The views of a scene show one set of named points, each view turned or mirrored, and shifted as a whole, with a little noise and some points left out.
In the rows, zero is written as 128.

Scene 1
View 1
K_913: 195,126,96,123,139,72,170,139,101,114,146,153,174,160,153,127,163
K_831: 169,117,209,85,115,75,132,168,154,98,110,124,139,94,127,157,138
K_392: 176,118,110,131,142,98,159,133,122,114,143,147,166,143,129,126,144
K_640: 183,119,153,114,124,67,155,152,127,110,119,141,163,137,148,147,160
K_110: 156,98,180,117,131,118,140,148,158,109,118,135,147,97,99,143,121
K_54: 212,144,110,105,123,16,177,152,95,114,120,142,173,176,193,136,195
K_855: 170,116,197,109,119,82,152,162,147,106,108,126,151,112,127,150,143
K_505: 173,167,127,48,158,88,92,164,100,85,213,146,158,104,129,152,140
K_603: 154,102,220,105,128,113,129,160,168,99,108,123,133,76,97,153,115
K_142: 159,104,132,135,144,121,155,132,141,111,138,147,159,123,104,129,129
K_158: 185,107,184,127,102,43,183,157,144,121,71,126,156,139,155,142,170
K_245: 137,70,149,175,138,168,173,111,164,124,101,151,157,111,71,118,102
View 2
K_603: 154,173,157,112,118,112,154,107,169,96,113,73,86,109,160,141,127
K_245: 160,81,140,137,98,132,105,128,195,90,106,88,131,28,156,111,119
K_831: 130,181,174,99,117,110,161,72,121,107,118,93,106,153,136,118,162
K_505: 92,167,169,95,116,79,115,51,95,121,119,81,155,159,69,90,195
K_640: 121,108,171,108,111,132,137,67,115,113,117,122,151,119,138,75,173
K_158: 156,127,182,111,103,162,198,76,119,104,117,153,112,127,208,85,153
K_110: 159,115,158,120,106,137,137,114,173,95,106,97,114,71,167,115,126
K_392: 127,90,167,113,106,131,126,74,122,109,110,124,163,96,131,68,174
K_54: 124,97,191,102,105,152,184,36,74,121,115,180,164,161,166,32,205
K_142: 131,101,159,118,107,121,111,97,149,104,106,99,148,79,136,91,153
View 3
K_110: 131,114,103,112,118,130,158,107,157,133,169,103,150,117,133,140,120
K_603: 145,105,93,106,103,154,179,105,172,118,185,79,158,114,127,148,92
K_54: 140,141,136,89,113,54,63,135,119,251,193,157,75,93,167,171,76
K_855: 145,108,112,100,110,116,140,112,159,169,197,103,141,104,136,159,89
K_913: 122,171,136,108,126,69,63,145,106,211,141,175,84,115,177,141,116
K_505: 116,207,115,100,100,146,110,164,114,139,122,140,107,128,175,144,50
K_142: 131,131,110,112,130,109,123,114,138,154,148,137,134,122,145,129,152
K_640: 137,127,114,102,118,97,116,127,141,190,188,128,116,106,145,159,96
K_392: 116,167,122,109,122,97,92,137,120,172,137,158,112,126,166,136,114
K_245: 129,89,105,132,143,106,156,80,160,126,149,119,171,131,122,113,212
View 4
K_158: 144,137,125,139,129,88,123,150,181,168,132,194,163,155,172,75,150
K_245: 57,143,111,117,94,101,189,131,112,162,139,64,126,100,87,126,128
K_603: 95,201,162,105,133,94,133,84,141,156,124,139,113,115,106,106,143
K_392: 149,108,90,124,128,110,129,123,127,87,130,141,129,155,157,120,141
K_855: 127,162,145,117,132,95,125,109,157,147,124,170,135,134,141,95,148
K_913: 169,84,81,136,135,112,118,135,134,73,130,168,138,169,181,119,143
K_54: 197,90,94,143,144,102,91,147,167,89,129,218,151,185,205,84,158
K_142: 120,124,100,120,128,105,142,117,117,94,127,116,123,134,134,128,143
K_831: 138,185,156,103,157,104,101,74,149,120,120,177,116,143,136,95,152
K_505: 172,157,132,99,176,114,80,47,116,30,108,168,89,158,150,129,148
K_640: 150,130,114,125,136,97,116,119,149,118,126,173,137,155,166,99,145

Which points are out of place in each view (at most two, in the order of its rows)? Write - if all are in place.
view 1: K_831
view 2: K_640, K_110
view 3: K_913, K_392
view 4: K_245
